Each row is a point on a tangle of strands that fork, close into loops and nearly touch. The rows are in no order.
In the rows, zero is written as 128.
Two points are linked if the straight distance between their rows is under 134. Some points are linked to none.
K_396: [128 141 127 146 115 120 122 112 178  72 119 105 119 134 113 140  98 138
 122 118 154 136 154 140 122 110 133 162 113 141 134 133 134 142 127 118
 119 131 142  89 174 109 115]
K_934: [176 144 187 166 147 121 129 144 209 164 167  87  99 140 145 133 179 137
 144 173 111 109 138 117 180 108 134 174 101 166 103 115 129 118  70 121
 110 146  92 122 129  97  83]
K_747: [ 95 134 145  88 142 141 143 102  89 155 123 140 126 133 127  89 100 121
 128 134  69 148 133 129 139 190  91 161 136 131 153 126  87 111 128 101
 137  72 126 179  65 100 122]
K_57: [104 135  84 136 161 111 185 144 156  54  90 110 136 147 109 155 133 169
 132 127  93 147 112 213 164 135  91  90 111 150 158  99 125 158 153  96
 167 162 113 132  94 178 165]
K_546: [130 143 153 122 142 126  79 123  59 217 166 145 125 127  77 133 148 105
 107 128 110  99 145  61 123 132 174 130 124  59  91 165 128 120  85  97
  73 138  74 158 128 134 148]
K_62: [176 127 180 158 122 120 115 148 180 132 151 109 126 129 115 155 140 130
 128 163 144 125 170 102 132 112 132 162 114 109 119 163 112 119  84  95
 100 155 104 142 166 108  85]
K_307: [180 125 178 104 116 104  85 124 124 137 100 114 117 141 135 104 114 119
  75 103 150 145 140 147  96 155 179  61 158  78  76  97 121 135  99 119
 204 109 135 115 135 153 116]
K_619: [135 153 179 126 111 137 124 124 151 175 156 138 127 161 106  83 133 126
 113  97 100 131 164 108 110 167 139 157 132 122 110 144 109 137 126 105
 113 115 118 152 128 119  90]
K_999: [ 98 138 143 138 118 141 101  86 121  87 129 198 114 107 107 151 100  92
 157 107 159 130 127 109 109  62 155 109 125 142 139 130 167 136 173 132
  71  91 168  99 110 107 104]
K_402: [105 156 129 115 164 156 124 134 149 102 128  81 102 129 107 125 132 121
 130 194 123 134 105 149 192 149  99 175 118 152 126  82 158  75  95 102
 135  95 107 116 111 128 187]
K_345: [121 102 150  85 121 129 134 161 118 146 150 120 102 159 124 148 130 104
 138 188 102 150 136  66 157 190 107 154 141 102 163 111 119 167  86  78
 177 117 103 165 136 104 188]
K_452: [147 118 173 174 136 112 126 146 150 110 155 108 128 110 115 178 123 133
 145 191 129 122 156 108 133  93 104 163 108 127 127 181 110  73  97 114
  71 141 112 144 139 103 103]
K_905: [113 105 143  83 128 111 151 141 112 172 152 138 105 174 132 140 135 116
 142 177  92 138 128  20 142 191  97 141 113  97 185 113 121 177  86  77
 154 106  82 184 118 101 168]
K_215: [104 139 144 131 137 131  92 126  64 183 177 139 122 153  67 143 133 116
 119 137  95 117 141  43 129 151 144 143 128  57 133 153 124 139  98  99
  95 124  75 166 138 126 195]
K_847: [ 65 154  78 150 165 125 128 142 119 127 102 142 150  90 138  88  78 133
 106 128 123 171 117 132  77 143  81  92 112  98 181 125 147 133 146 131
 126 139 104 216 140 139 142]
K_318: [ 76 147 150 167 125 125 155 126 105 125 149 152 129 136 121 104 104 116
 149 124  73 152 136 128 121 137 114 153 108 125 153 170 112  83 151 139
  70  86 127 170  77 106 128]
K_147: [103 120  91 157 158 145 171 120  88  60  71 150 100 143 137 177 100 169
 171 103 136 114 124 157 152 104 125 120 147 168 170 116 168 156 184 159
 129 138 146 103 116 151 141]
K_602: [117 134 128 119 137 150  95 107 110  70 113 116 101 115 123 138 108 106
 110 121 152 141 117 165 152  92 155 161 125 150 109 106 143  88 128 121
 102 117 157  68 119 117 144]
K_885: [147 154 130 108 142 133  86  95 106 135 143 106 110 105 152 124 140  65
 101 188 141 149 126 154 159 102 150 157 156 105  92 113 104  61  65 117
  99 149 145 104 128  86 139]
K_239: [136 156 131 125 141 110 100  86 124 173 133 100 117 154 174 103 158  94
 134 159 103 138 127 138 167 143  98 181 144 155  99 123  77  85  70 156
 139 126 145 120 104  75  87]
K_408: [110 105 107  84 147 135 151 164 170  91 120 105 120 129 112 131 125 135
 123 199  96 160 115 143 159 190  66 130 133 137 163 112 125 143 106  80
 185 117  98 164 114 127 167]
K_301: [123 145 138 146 123 137 146 132 135 148 152 106 118 166 130 126 150 124
 153 120 109 115 139 160 153 142 125 207 107 185 121 147 115  99 105 164
 108 116 142 106 122  99 104]
K_941: [126 106 100 130  96 142 189 125 158 120  79 146 153 124 140 149 140 191
 160  79 139  91 141 149 147 117 115  78 163 147 118  98 139 219 195 127
 142 171 144  81 136 154 143]
K_913: [140 107 138 103 128 132 140 128 214 120 136  79 101 130 137 122 148 108
 136 200  94 119 118 116 167 170 105 163 123 144 139  91 129 159  78  83
 153 117 102 143 155  91 159]
K_982: [126 106 149 101 118 149 113 123 111  96  96 123 154 120 106 133  99 136
 113  91 106 136 129 179 152 136 144 111 151 141 118  81 104 144 156  74
 158 135 125  95 105 159 126]
K_972: [113 124 126 172 134  89 121  98 147  76 142 176 141  93 110 190  97 117
 165 145 157 105 125  82  81  31 129  90  89 109 147 166 156 116 158 112
  55 106 154 119 140 106  92]
K_519: [118 120 181 138 120 117 137 144 107 162 154 143 129 126 131 149 124 139
 145 189  79 141 144  46 166 142 105 143 102 109 149 167  96  91 108  99
  68 102  75 190  81 110 124]
K_214: [193 174 162 120 138 131  93 122 155 128 150 106 101 143 139 112 152 109
  84 125 163 148 147 163 148 112 174 155 113 128  78 118 130 104  73 149
 155 127 139 100 131 128 106]
K_405: [ 71 139 125 203 126 111 158 103 119  93 134 187 116 128 103 141  98 117
 182 105 104 105 111 113  83  64 143 101 118 125 168 159 165 123 181 185
  53 108 146 159 100 123 117]
K_435: [100 135  48 144 197 111 153 126 121  72  83 114  99 121 177 151  73 154
 108 139 142 157 111 193 113 121 117 103  92 142 161  90 166 120 143 159
 135 131 160 145 159 174 115]
K_574: [112 138 144 144 114 115  95 102 147  99 153 202 129  94  98 171 120  92
 158 120 167 119 133  85 103  32 160 100 108 116 124 150 163 125 161 100
  60  99 152 105 117 102  97]
K_431: [108 118 141 164 110 112 161 154  80 144 166 134 138 146 138 161 144 116
 178 127  93  98 117 164 136 113 130 157  99 142 112 186  88  65 139 203
  51 107 149 107  84  94  88]
K_586: [124 120 107 112 134 173 185 127  70 139  68 170 151 108 153 158 115 158
 168  88 183  56 142 150 153 124 141  76 159 178 149 106 177 163 175 155
 120 154 125 117 119 142 100]
K_783: [ 80 148  94 194 161 115 160 104 113  75  85 164 101 129 147 152  69 146
 162 116 132 136 125 135  82  95 106  98 139 134 185 126 166 147 177 183
 115 119 149 161 134 136 121]
K_731: [ 92 118 138 133 142 158 115  88 103  62  95 186 107 104 114 160  85 118
 161 119 155 140 120 135 134  85 139  95 149 151 152 108 172 138 186 143
  87  94 169  93  98 127 128]
K_862: [163 152 184 114 152 113  94 132  64 234 150 143 126 134 119 126 149  96
 111 151 127 120 153  72 122 148 168 116 126  59  89 159 118 120  66 100
  94 147  87 165 121 132 103]
K_233: [ 63 156  79 171 189 111 148 145 128 111  73 143 121 100 148 107  70 134
 129 112 124 170 115 162  83 131  75  86 140 109 172 117 157 140 165 144
 127 146 118 206 117 149 119]
K_922: [127  99 138  77 134 140 113 137  90 104 113 105 164 128 105 141 107 115
 104 139  89 139 120 186 163 167 130 118 145 128 117  82  87 114 114  50
 176 126 107 122  94 144 148]
K_291: [ 89 138 106 158 152 118 150 147 147  74 172 120 101 122 134 155 140 102
 121 188 149 155 108 132 157 101 125 135 115 118 146 155 163  29  92 136
  63 120 145 121 135 118 183]
K_960: [182 150 172 152 142 132 132 130 237 151 162  72  96 140 147 116 182 117
 139 174 127 115 126 117 183 116 149 162 106 128  93  89 155 139  63 110
 126 146  90 122 161 101 116]
K_430: [126 107  71 121 133 149 153 120  61 120  72 112 161 118 179 114 131 114
 151  88 160  81 101 162 134 133 113 121 156 176 135 144 138  96 146 164
 142 163 131  90 130 119  93]
K_785: [115 125 114 174 105 100  84 112 109 101 158 169 150  78  98 172 125 110
 134 151 164 124 137  54  90  52 126 102 110  66 166 162 132 117 148 108
  86 120 128 141 162 134 166]
K_202: [101  96  89  91 155 127 147 176 123 201 170 135 144 115 172 119 143 101
 129 178 133 187 101 114 146 176  73 147  57 149 187 118 120 159 101 129
 140 125 134 214 139 145 113]
K_678: [143 111  91  90 106 154 194 154 155 173 120  91 125 139 143  91 178 142
 154 114 117  82 119 173 158 189 111 178 131 191 108 139 138 119 121 166
 146 130 131 100 132 122 128]
K_296: [169 137 152 166  97 112 154 151 197 145 157 127 143 176 121 122 159 167
 138  92 143 119 157 118  86 123 128 150 114 143 116 179 119 146 129 166
 116 141 143 113 153 122  79]
K_44: [111 121  71 122 173 113 168 135 174  62  77  91 136 125 129 145 109 167
 114 155 105 144 108 207 135 147  76  91 102 140 155  92 128 143 132 112
 167 153 126 136 131 174 161]
K_704: [ 97 120 151 158 115 128 108  94 111 140 165 186 137  92  92 102 119  90
 132 106  72  80 108 104  96  70 146  96  92  94 111 162 122  69 156 135
  30 122 126 151  71 122 115]
K_956: [140 165 132 137 130  98  94  97 115 155 128 115 119 171 163  94 150  95
 120 132 113 154 133 113 125 147  93 147 180 112  93 163  78  91  96 145
 156 143 142 123 113  89  81]
K_764: [ 75 153  89 167 173 105 179 150 135 107  86 127 105 139 137 109  87 148
 148 121  95 170 124 172 106 156  66 126 137 133 178 146 140 129 162 145
 144 124 123 186 105 133 128]
K_696: [105 148 113 127 111 154 103  98  85 175 129 184 146  99 125  88 148 127
 141  65 166  76 126  93  79 102 147  92 146 178 142 135 162 150 169 209
 133 128 137 141 127 129  89]
K_615: [120  98 121 118 148 142  76  75  93  64  82 124 126 112 146 138 111  94
 117 118 144 140  92 164 150  85 130 109 150 135 112  91 111  89 143 129
 112 146 171  61 102 117 126]
K_966: [149 153 106 135 129 110 111 120 143  92 132 141  97 157 125 155 134 149
 129  95 195 126 118 118 138  77 171 152  86 171 103 146 179 153 151 168
 132 118 166  45 146 105  96]
K_163: [ 69 153  99 155 134 133 112 130 116 106 126 143 143 104 105 100  92 134
 108 137 109 160 128  91  86 140  97 109 128  89 184 144 147 124 143 111
 118 123  87 199 143 132 171]
K_178: [125 117 141 133 112 132  83 112  96 161 168 187 128  76  81 128 138  85
 118 122 103  82 126  72 103  59 168 101 114  62  98 166 130  74 130 101
  41 136 112 149 101 137 143]
K_124: [183 171 157 108 146 136  85 118 125 154 150  94 105 122 151 120 155  81
  93 174 155 151 143 157 164 112 175 156 134 113  81 109 127  92  50 126
 137 144 121 118 137 110 107]
K_331: [124 112 105  99 108 164 194 147 106 179 107 127 156 111 136  82 146 153
 147  66 112  80 127 173 122 171  99 121 170 155 134 130 108 154 176 116
 159 156 135 129 110 143 128]
K_483: [ 80 136 124  75 140 138 145 147  90 149 136 157 122 134 123 101 107 124
 122 160  88 178 123  79 149 194  94 142 131 107 169 132 129 113 109  92
 132  72  88 206  62 109 149]
K_753: [116 121  99 140 119 149 141 115  62 135 106 136 142 128 162 110 122  95
 157  74 144 104 105 153 112 123 119 149 149 167 134 154 120  98 152 179
 123 132 156  96 124 107  98]
K_958: [122 123 115 188 144  79 141 100 131  71 136 146 136 126 122 194  88 139
 158 140 137 104 123 119  71  51 124 116  76 127 149 172 133 106 150 143
  64 110 160 121 152 113  71]
K_49: [123 136 152 111 125 131 138 109 137 176 146 110 109 152 150 108 151 114
 148 141  83 123 134 144 180 165 108 200 115 187 128 120  88 115  92 138
 136  96 141 129  98  90  96]
K_577: [173 113 143 144 114 114 133 100 201 127 135 109 165 119 141 123 116 142
 109 131 145 120 166 134  72 124 132 136  88 102 132 130 105 162 110 115
  94 133 163 130 193 121  95]
K_28: [184 115 108 100 119 132 116 128 115 111  99 129 138 131 162 114 148 156
 114  78 187 109 112 138 138 127 154 104 119 170 100 119 143 144 153 180
 188 137 152  46 130 160 127]
K_172: [141 144 163 117 106 142 110 126 144 147 134 137 125 147 114  85 118 129
 103  73 129 136 147 136 101 151 147 143 155 128 104 124 118 149 145 116
 147 118 142 112 137 138  99]
K_439: [ 87 118 139 106 115 160  85 144  56 116 125 148 137  99  98 124  92 104
 105 125 109 150 112 111 114 146 141 111 169  87 146 106 128 109 139  79
 132 109 107 146 111 137 189]
K_161: [148 108 106  96 108 150 165 137 115 164 116 123 185 118 153  88 162 149
 131  62 129  90 118 161 119 160 115  79 174 145 114 114 101 159 171 120
 178 167 141 109 114 177 121]
K_866: [124 116  96 130 121 158 214 135 111 120  68 164 143 124 152 171 126 179
 171  85 166  54 153 152 169 126 132  74 154 163 148  97 168 190 185 132
 126 174 122 106 134 145 130]
K_722: [127 105 130 124 139 141  82  87  82  88  84 117 162 125 136 132 112 112
 120  94 125 137 107 173 151 111 123 110 161 143 114  91  91 119 152 108
 148 148 146  80 103 146 110]
K_450: [ 62 158 119 167 144 117 178 142 108 130 118 146 113 142 120  92  96 141
 158 110  77 164 130 147 115 160  91 147 129 134 171 161 130 115 174 159
 115  92 115 188  71 114 139]
K_365: [132 157 168 154 111 129  98 124 122 133 156 165 132 121 101 126 125 107
 121  97 135 127 149 114  95  84 155 150 119 120 109 164 119 103 134 111
  79 120 135 124 117 120  80]
K_259: [125 103 127 119 146  92 140 137 109 183 166 137 123 168 162 146 144 131
 143 184  95 151 111   4 144 160  73 128  84  98 196 129  95 165  91 102
 147 121  84 200 119 126 149]
K_536: [159 129 136 132 116 127 117 115 215  94 131  71 121 130 118 133 127 129
 110 156 158 130 152 138 151 126 138 165 109 117 114 108 134 140  86 115
 131 140 126 106 193 106 133]
K_637: [103 122  96 108 147 130 120 165 153 108 143  95 118 131 134 137 140 113
 127 214 124 171 107 114 173 168  69 151 125 138 170 118 138 118  80 107
 177 115 104 164 138 122 178]
K_717: [195 166 141 121 137 137 115 124 169 132 148 101 103 159 137  96 171 137
  99 104 166 122 123 153 146 123 160 167  99 144  75 115 143 110  89 191
 171 127 152  78 132 140 133]
K_927: [103 142 156  98 127 145 114 133  87 177 152 141 127 147  91 112 111 111
 111 140  91 126 148  69 125 185 138 153 136  85 141 130 124 133 105  71
 114 103  80 173 129 107 162]
K_869: [139 113  61 102 147 144 166 130  91 120  74  91 172 118 166 105 163 138
 135  93 148  59  99 177 158 153 126 119 121 180 114 121 140  98 134 144
 155 180 117  80 131 150 111]
K_40: [175 154 171 157 132 127 132 148 172 173 173 102 112 167 139 127 183 136
 143 135 125 112 140 140 161 121 136 188  96 181  91 138 122 101  82 175
 118 134 127 105 116 112  81]
K_15: [104 122 150 100 103 132  75 127 146 146 115 136 121 111  75  93 118 156
  78  81 122 117 148  98  89 145 195  81 165 100 103  86 155 180 146  92
 143 125 100 130 150 137 129]
K_254: [206 162 147 129 119 106  87 108 123 110 139 150 105 144 155 125 144 120
  95  89 191 142 132 136 103  85 171 109 103 134 105 137 130 134 127 171
 183  99 163  75 119 126 106]
K_442: [121  90 111 115 161  99 123 154 107 199 179 135 142 142 182 140 150 118
 134 179 116 180  99  43 145 155  64 136  63 120 188 124  87 158  97 125
 151 126 116 210 126 145 122]
K_171: [147  98 190 150 120 122 131 162 127 139 154 123 103  81 121 184 126 135
 156 217 109 122 143  84 148  87 101 153 124 116 108 191 109  57 113 128
  59 141 104 150 106  99 117]
K_8: [106 119 142 162 108 116 115  98 100 158 156 187 152 117 111 117 139  83
 163  80 104  78  93 116  79  54 139 102 101 119 108 166 111  88 166 186
  54 127 158 128  82 116  79]
K_140: [ 93 126  99 166 153 140 157  99  95  61  89 178  86 139 133 175  82 141
 181 116 148 128 117 131 122  89 130 108 154 151 172 127 182 151 189 182
  99 106 163 119 118 127 128]
K_777: [153 105 124 117 143 133 141 104 220 118 128  55 124 116 151 116 146 107
 134 206 105 109 107 141 139 157  95 156  89 140 132  74 132 148  77 113
 134 117 125 143 177 113 172]
K_830: [127  87 125 123  72 122  97 132 150 124  99 113 144 107  86 138  84 149
 105 130 153 138 147 103 104 135 155  98 157  72 138  90 125 177 138  82
 159 126 107 121 192 123 164]
K_833: [126 109 107 105 156 142 148 173 154 147 168 100 140 105 165 133 140 113
 107 185 143 160 118 160 134 168 111 147  58 162 174 103 147 126  87 136
 136 113 151 176 176 174 167]
K_840: [187 125 109 114 123 122 106 117 116 117 105 102 145 147 173  95 154 133
 107  90 161 116 111 140 125 144 114 109 158 143 101 135 107 116 127 170
 212 152 142  72 136 152 122]
K_963: [182  99 100  87 100 124 160 125 130 130 115 107 191 131 171 106 181 152
 122  76 137 107 111 162 134 153 144  60 155 142  88 109 101 158 155 132
 190 163 138  86 112 199 141]
K_289: [119 134 165 171 129 117 145 149 121 133 167 118 121 155 119 167 143 135
 165 144 102 109 135 149 144 101 122 180  98 164 104 174 103  71 118 172
  59 119 138 111  98  94  84]
K_578: [166 100 105 101 122 133 135 134 124 109  92 150 139 135 139 139 145 186
 133  96 182 110 117 134 174 119 165  93 104 179  90 107 166 181 184 174
 166 153 142  34 129 155 123]
K_389: [192 138 158 115 114 111  72 106 126 117 111 134 113 138 146 107 122 120
  83  88 168 147 133 141 101 124 168  81 144 109  90 105 119 138 130 143
 202 104 148  86 126 148 105]
K_227: [181 123 139 131 127 132 121 110 233 129 137  48 120 120 137 128 167 113
 122 180 163 119 123 123 171 117 150 149  99  86  90  69 149 147  61 130
 134 145 105 124 207 108 153]
K_537: [153  82 159 106  91 124 125 154 158 153 131  85 119 158 112 151 135 102
 132 160 133 143 144  95 133 164 149 137 154  50 115 107 118 196  80  96
 162 144 117 148 200 107 173]
K_357: [154 150 155 162  99 114 120 154  94 176 167 161 162 147 125 124 158 129
 140  75 143  98 124 113  70  92 138 126 103 148 106 194 106  93 146 193
 108 122 130 123 100 131  62]
K_385: [ 89 153 123 140 112 149 101  98 112 172 150 164 118 114  98  69 152 152
 113  40 115  84 144  98  85 114 159 119 139 165 132 137 143 165 171 180
 120 140 121 148 132 133 105]
K_499: [100 120 112 163 107 120 160 122  62 146 142 143 144 141 159 120 126  81
 172  99 107 105 103 157 112 119 129 150 124 142 136 174  95  74 148 200
  73 118 158 117 101  84 104]
K_662: [174 137  88 129 114 106 147 140 176 102 126 137 111 161 143 137 152 180
 125  98 197 111 117 109 125 111 168 129  88 162 105 154 189 176 148 192
 156 128 155  42 165 113 122]
K_3: [158 103 170  78  99 128  97 164 115 157 103 107 121 133 111 128 107 107
  88 117 153 151 138 150 136 160 192 101 163  77  74  92 126 140  88  90
 184 126 117 113 152 143 134]
K_946: [190 146 177 155 102 118 140 163 153 161 175 147 138 170 124 120 168 154
 127  85 145 115 150 120  89 120 144 142 107 152 107 187 110 115 123 176
 131 124 135 120 119 137  78]
K_444: [ 99 147 124 175 137 111 145 124 144  79 132 115 136 130 132 138  93 124
 128 159 120 155 147 133  99 130  98 145 100 129 175 161 125  98 119 122
 100 118 130 160 155 118 130]
K_974: [122 129 150 120 103 133  76 114 165 139 118 163 117 114  92  93 125 168
  98  78 142 125 150 105  97 122 179  70 164 126 105  85 157 197 176 129
 157 112 126 106 138 140 106]
K_604: [113 131  70 190 153  88 162  87 107  60 134 145 105 156 153 194  86 141
 161 140 135 112 108 131  84  63 140 118  91 139 173 151 150 120 160 186
  80 107 173 129 158 118  90]
K_938: [139 149 160 142  97 129  91 139 117 124 154 153 127 108  93 146 123  94
 113 125 160 136 160  96 115  89 167 145 137  86 122 159 128 111 117  78
  90 123 115 131 145 119 120]
K_886: [169 178 169 132 148  89  76 104  88 186 138 144 127 138 137 108 144  84
  94 151 123 137 149  93  84 123 149  98 144  58  81 166 103  89  78 114
 107 145 111 159 113 121  78]
K_364: [124 140 120 163 100 107 106 107  85 168 152 174 168 129 139 112 160  86
 156  78 139  88  92  97  64  70 127  89 118 131 109 181 113  90 154 204
  92 136 147 131 102 115  71]
K_906: [153 111 183 127 128 128 132 144 102 169 175 141 109  82 144 165 147 107
 143 215 104 130 138  99 179  93 141 155 132 118 113 168  92  58  81 114
  56 144 121 141  88 105 130]
K_107: [112 126 124  92 161 151 139 141 156  93 119  95 112 128 101 124 127 137
 126 172  87 136 112 176 187 172  90 162 128 164 138 100 129 110 105  88
 165 102 108 126  91 134 163]
K_310: [ 78 122  84 118 155 131 136 189 122  79  95 128 156 111 115 136 102 142
 119 144 125 198 105 160 136 146  76  88 148 108 170 122 142 131 146  83
 164 148  94 170 103 157 151]
K_539: [126 110 133  77 160 133 102 105  97 122 105  96 143 132 131 122 116 104
 111 154  81 132 117 171 168 175  96 143 159 125 108  96  71 108  98  74
 178 122 124 119  91 113 122]
K_557: [105 128  84 153 167 128 187 141 112  61  77 124 116 151 126 164 126 174
 154 102 109 119 117 196 166 124 107 114 133 161 172 107 145 153 171 127
 154 157 125 115 102 173 161]
K_698: [127  62 105 112  87 119 123 141 136 117  96 107 170 109  96 152  85 162
 112 150 124 149 124 126  95 142 123  76 150  72 150  74 100 169 137  86
 185 138 114 143 172 149 201]
K_475: [100 113  87  91 162 141 169 190 144 179 148 124 135 102 163 116 125 108
 119 173 134 179 117 169 132 184  91 141  62 158 174 116 147 145 103 130
 123 124 143 209 150 155 118]
K_464: [115 141 124 116 124 149 102 129 119  75 135  97 100 103 113 151 121 105
 101 164 168 147 125 149 171  89 154 164 130 126 114 106 153  66 102 109
 103 116 134  84 135 114 193]
K_272: [149 131 181 141 112 124 135 132 190 154 151 119 133 158 113 110 136 134
 127 134 100 131 170  96 116 158 123 158 120 116 123 149 109 148 109  92
 100 136 107 160 153 104  90]
K_47: [110 124 130 111 149 139 110  93  86 128 109 118 137 127 147 100 108  99
 125 125  84 141 119 160 139 161  87 163 161 132 127 126  73  93 124 108
 143 110 151 129  92  99 116]
K_548: [170 140 104 149  89 110 165 146 183 123 139 142 132 165 142 128 150 169
 133  80 183 112 138 111  90 115 149 130 115 158 126 173 162 171 144 182
 138 132 155  74 170 120 103]
K_761: [118 102 104 145  88 114  87 133 109  80 122 109 129 102 113 175  95 125
 113 160 185 177 134 106 130 101 124 120 137  93 165 120 124 128 135 112
 161 119 134 114 183 131 196]
K_54: [134 117 166  87 116 137 131 149 148 145 144 113 102 143 133 130 133  96
 130 182  97 135 146  94 169 183 131 173 137 128 139 115 119 152  79  64
 150 112 102 155 133  93 148]
K_297: [193 171 123 131 141 100 102 124 130 110 154 150 102 153 143 155 160 134
 111  98 206 130 113 127 124  57 182 136  70 158  96 157 161 125 122 179
 147 108 168  60 111 112 107]
K_290: [105 132 125 110 116 162 118 116 122 181 129 146 129 111 113  61 153 173
 109  40 108  84 135 114  89 142 145  94 178 149 120 108 130 177 180 151
 154 149 132 139 127 150 125]
K_187: [ 85 143 153 151 122 115 150 138 116 140 153 149 140 132 123 118 114 131
 141 168  76 164 139  78 144 155  97 133  97 104 160 174 114  83 126 120
  70  87  87 205  70 112 129]
K_293: [ 94 127 137  86 143 152 110 106 113 178 129 123 132 127  88  62 128 160
  94  61  68  94 131 131  92 173 141 105 173 119 104  89 115 171 164 100
 152 140 119 146 113 145 125]
K_993: [ 96 119 132 122  87 134  70 130 128 135 118 136 127 105  64 120 103 141
  95 108 137 119 149  80  94 133 177 101 158  81 137  99 147 172 142  85
 137 125  86 135 178 119 158]
K_273: [105 128 111 125 123 173 148 113  64 158  86 172 153  95 141 117 117 132
 162  71 176  66 127 130 112 116 133  92 169 178 151 122 167 151 176 184
 124 141 135 126 123 132  91]
K_132: [154  95 113  93 142 144 152 128 195 122 137  73 136 100 162 122 135 109
 115 205 117 127 110 165 122 170 107 141  72 150 148  74 134 150  86 122
 135 108 147 158 172 150 192]
K_109: [161 180 154 137 137  89  76  97 108 147 131 129 115 154 153 105 140  74
  98 142 132 161 144 113  95 126 131 116 171  79  83 157  96  90  85 121
 141 147 132 135 120 104  82]
K_148: [123  91 114 111 101 123 155 134 173  76  88 109 168 116  99 150  92 172
 114 142 101 145 132 160 117 139 109  72 145 107 144  79 107 172 148  60
 165 149 106 136 138 152 175]
K_721: [110 162 145 157 114 129  83 104 121 159 160 178 130 124  90  93 145 128
 116  56 120  98 140  92  76  84 164 123 114 144 115 152 134 138 158 153
  97 120 121 140 116 136  79]
K_515: [161 151 116 131 120 110 104 112 113 140 120 104 131 166 168  89 154 109
 119 106 141 134 123 124 115 154  88 136 181 134 103 163  90  99 113 163
 196 145 140 106 132 115 101]
K_252: [145 142 151 129 114 122  73 132  77 178 164 172 121  96  80 149 148  89
 114 124 141 110 144  74 104  74 181 121 137  45  95 162 127 106 112  92
  72 140 108 143 128 141 135]
K_4: [150  97 121  85  94 132 173 136 176 126 118 104 167 144 111 125 165 158
 134  83  91 139 121 175 136 147 140 103 177 129  55 102 100 198 165  93
 155 148 143 105 101 185 142]
K_437: [143 102  88 116 120 117 150 125 171  88  85 116 129 139 124 140 144 201
 138  97 154 110 116 141 171 121 154 117 108 156  79 100 157 186 178 160
 154 161 141  30 147 148 137]
K_35: [159 108  73  76 126 152 183 149 138 148  99  88 162 119 159  85 182 148
 129  99 137  68 104 180 152 178 125 131 124 177  89 129 140 107 124 151
 159 158 124  82 127 159 132]
K_725: [138  99  92 113  95 131 188 121 191 110  88  96 151 130 130 135 149 180
 148  95 110 119 129 167 121 133  99 118 170 128  82 118 115 207 172 119
 140 160 152  96 136 159 152]
K_429: [133 122 100 129 122 123 135 114 177  78  91 104 110 143 117 135 112 177
 131  99 151 119 133 149 144 116 136 151 117 152 109 112 150 166 155 148
 146 143 150  50 169 130 128]
K_787: [141 137 139 113 113 145 100 133  92 122 170 113 101 103 119 162 148  78
 109 179 160 154 136 140 176  88 171 170 153  99 120 127 122  78  80 108
 100 137 140 109 139 112 192]
K_645: [ 90 140 150  88 139 153 106 112  95 164 134 133 129 127  85  78 100 127
  91  98  74 113 143 110 104 182 141 134 153 106 123 108 122 137 135  79
 128 108  94 163 118 117 138]
K_952: [152 129 142 126  93 136 122 129 179 124 119 148 123 137 118  96 126 165
 112  69 153 135 144 129 101 129 151 110 156 133 105 116 145 188 170 135
 159 122 151  83 143 145 113]
K_5: [128 119 115 110 105 158 176 144 139 152 114 119 129 141 127  97 136 146
 147  77 113 109 137 168 131 168 107 168 151 171 124 146 118 145 153 139
 148 136 146 106 133 133 124]
K_571: [119 115 143 105 109 146 135 139 165  85  99 109 131 125  94 127  92 147
 116 121 104 141 143 158 131 154 117 137 155 127 133 106 116 153 145  72
 157 128 117 117 139 132 146]
K_881: [109 142  69 177 169 109 172 106 111  83  84 139  97 140 178 155  64 158
 141 118 131 126 126 169  85 110 109 108 109 143 185 112 146 146 163 183
 136 122 163 147 163 147 116]
K_448: [ 73 144 133 139 126 155 115 138 101  84 116 155 126  97 107 109  82 121
 116 120 109 160 122 121 105 133 121 117 156 113 169 131 148 112 159  95
 115 104 110 159 108 131 168]
K_814: [ 99 128  60 115 183 122 156 158 136  94  84 106 131 101 164 138  81 147
  99 146 144 166 113 211 117 146  93  95  92 134 160  91 150 131 130 129
 152 140 149 158 154 183 131]
K_287: [154 129 165 120 138 136 117 136  81 168 186 127 101 105 138 170 167  83
 138 212 123 149 139 109 189  98 163 174 154 105 126 143 104  93  66 108
  95 148 133 135 119 109 166]
K_872: [137  90 171 159 131 107 126 159 111 154 150 124 115  98 147 174 129 144
 159 222 100 140 129  39 158 113  72 135 111 102 144 184  95  79 110 130
  81 132  89 183 108 119 138]
K_423: [105 154 103 138 170 132 128 138 167 115 138  69 116 132 132 130 144 114
 136 226 148 144  88 116 177 148  67 154 102 140 154  80 175  81  85 116
 144 106 100 142 154 132 191]
K_888: [100 109 127 133  87 136  86 152  84  95 131 134 121 115  89 165  96 118
 120 138 152 179 124  97 127 113 139 121 171  83 158 117 127 124 143  95
 155 115 119 126 150 140 206]
K_820: [184  94 143  77 110 118 143 132 153 136 120  96 158 151 139 107 169 145
 113  83 104 140 115 172 122 167 157  80 172 114  47 100  96 166 138 119
 189 125 150 101 103 195 136]

A tip is a point with one link. Name the tips that can be reached along the links from each point below, in the order of the rows.
K_974 -> K_483, K_717, K_761
K_273 -> K_3
K_57 -> K_604

A piece is all that can be reached along the links. How many separate loops has the piece of each point below (a circle has one, a figure eight two, a Y none), and how many tips (points with one link)?
K_178 -> loops 3, tips 1
K_475 -> loops 1, tips 0
K_450 -> loops 1, tips 3
K_140 -> loops 1, tips 1
K_408 -> loops 1, tips 0

How many points has the smallest loop of links through each point below? Write none if it is on no loop.
K_202 -> 11
K_602 -> 22
K_147 -> 9
K_385 -> 11
K_239 -> 16
K_637 -> 5
K_47 -> none
